A landscape with many peaks, sampled at points; each row gives a point and its height.
From any point a climber takes the steepest step (rise divided by distance) to one of its 3 nearest points. It stops when none of these is higher. Distance is the straight distance between rows; heights are no part of it.
K70 (h 0.23): [ -6  -5  14   5 -13 -12  52  11 -12   7 -33]
K557 (h 1.76): [-30 -10  29 -27 -16 -82  42  54  34  20 -46]
K405 (h 5.05): [  9  15 -29  -5  16   5 -34 -11   5 -18  53]
K203 (h 5.73): [ 18   6 -12  25  -6  43 -34 -19 -15 -28  10]
K244 (h 4.17): [  7  11  -9  14  -5   7  -8  -5 -10 -25  19]
K755 (h 3.88): [  3   6 -18 -60  42 -69 -16  14  29  20  54]
K311 (h 1.61): [-21  -8  33  -9 -25 -43  66  32   4  25 -48]
K497 (h 2.45): [  3   7  -4  10  -4   3   6   5 -13 -17   6]
K696 (h 0.86): [ -3   2   5  -1 -13 -25  34  15 -12  -5 -11]
K624 (h 4.45): [  5   5 -10 -12  12 -31  -7  11   6 -12  34]
K25 (h 6.72): [  7  -1  -3  26 -11  36   7 -12 -24 -10 -12]
K480 (h 6.46): [  8   7 -19 -29  26 -36 -19   5  13  -4  52]
K500 (h 5.17): [  3   8  -9 -31  23 -50  -7   5  19  -2  40]
K273 (h 3.76): [ -2   6 -28 -69  43 -73 -21  18  36  33  49]
K634 (h 4.78): [  7  -2  -7  27 -14  48 -12 -20 -23 -18  -8]
K243 (h 7.11): [-11 -16  19  60   3  99  32 -33 -30  34 -45]
K482 (h 4.77): [ 12   9 -31 -58  38 -48 -27   8  28  20  56]
K861 (h 2.72): [ -7   1  -7 -61  31 -81  -5  25  39  24  40]
K789 (h 1.38): [  5  -5   0  17 -12  10  26   5 -20  -6 -10]
K893 (h 0.50): [-15  -7  24   4 -17  -8  72  20 -21  26 -38]
K284 (h 5.21): [  5  -3  -3  27 -17  47   8 -13 -27 -10 -19]
K645 (h 6.59): [-13 -13  20  38  -1  49  65 -12 -34  34 -41]
K21 (h 5.58): [ -9 -11  16  23  -5  36  64  -3 -30  29 -34]
K695 (h 3.32): [  9   5  -3 -16   7 -37   7  11  11 -11  21]
K168 (h 3.12): [ -6   4  14 -23   6 -71  16  29  23   3   4]
K183 (h 2.18): [-19  -6  25 -19 -10 -63  56  39  16   9 -34]
K505 (h 2.09): [  2   3   8  -9  -2 -33  23  18  -1 -11   9]
K669 (h 5.56): [ 13   0  -9  29 -15  64 -38 -28 -18 -25 -20]
K823 (h 1.56): [-29 -14  39 -19 -23 -77  55  54  32  29 -56]
K469 (h 6.71): [ 13   1 -10  29  -9  65 -69 -38 -10 -34  -4]
K889 (h 5.57): [ 10   9 -29 -29  32 -25 -30  -4  13   0  62]
K90 (h 6.69): [ -7 -11  10  38  -6  73  32 -22 -38  25 -37]
K87 (h 5.99): [ 18   4 -10  23 -13  72 -89 -52   0 -34   1]
K456 (h 4.06): [ -3   8  -2 -32  19 -60   3  20  22  -1  25]
K879 (h 6.00): [ 12  11 -34 -16  25  -5 -45 -10   7  -7  64]
K603 (h 4.54): [ 17  11 -21  14   3  61 -85 -44   6 -35  40]
K334 (h 5.30): [ 17  -1 -14  20  -5  70 -97 -53  11 -32  25]
K719 (h 1.29): [-26  -9  43 -19 -18 -60  69  51  18  34 -58]
K684 (h 1.60): [  5  -6   2  41 -19  95 -33 -41 -25  -1 -42]
K765 (h 6.75): [  9  12 -19   1   9  -8 -23  -5   1 -21  38]
K588 (h 6.15): [ -5 -11   4  33 -10  59  28 -14 -34  17 -32]
K517 (h 3.79): [ 12   9 -23  16   2  44 -65 -34   3 -29  31]
K909 (h 3.60): [ 16  -5   0  30 -23  88 -57 -43 -14 -16 -29]
K739 (h 1.01): [-13  -4  22  -4 -21 -25  57  25 -11  24 -37]
K586 (h 2.57): [-11  -4  26 -18  -3 -63  37  39  22   8 -14]
K476 (h 1.41): [-19  -2  17 -42  14 -91  11  40  54  19   1]
K488 (h 3.22): [  3  -5  -1  22 -13  22  31   1 -32  -5 -24]
K590 (h 6.36): [  4 -12   2  44  -9  85   7 -29 -32  15 -44]
K794 (h 1.95): [-20  -6  35 -27   1 -92  31  48  44  13 -19]
K824 (h 3.21): [ 12  13 -28   0  12  31 -64 -25   3 -21  56]
K657 (h 6.20): [ 10   3 -10  23  -6  55 -50 -33 -14 -32   5]

Where does a climber stop that starts at each point below?
K203 | K469
K824 | K765
K719 | K480
K21 | K243
K739 | K480
K893 | K480
K603 | K469
K684 | K243

Call two points neighbours if one is among the 3 nearest of the other. Go from one point of each pair to the other, from neighbour to neighbour, staying as high as possible. Name the lowest point that can't be avoided.
K765 and K469 | K244
K469 and K243 | K634
K25 and K243 | K284
K480 and K765 | K889

For each start below, name every point that the climber comes to, in order.
K505 | K624 K480
K70 | K739 K311 K183 K586 K168 K456 K500 K480
K517 | K657 K469
K557 | K183 K586 K168 K456 K500 K480
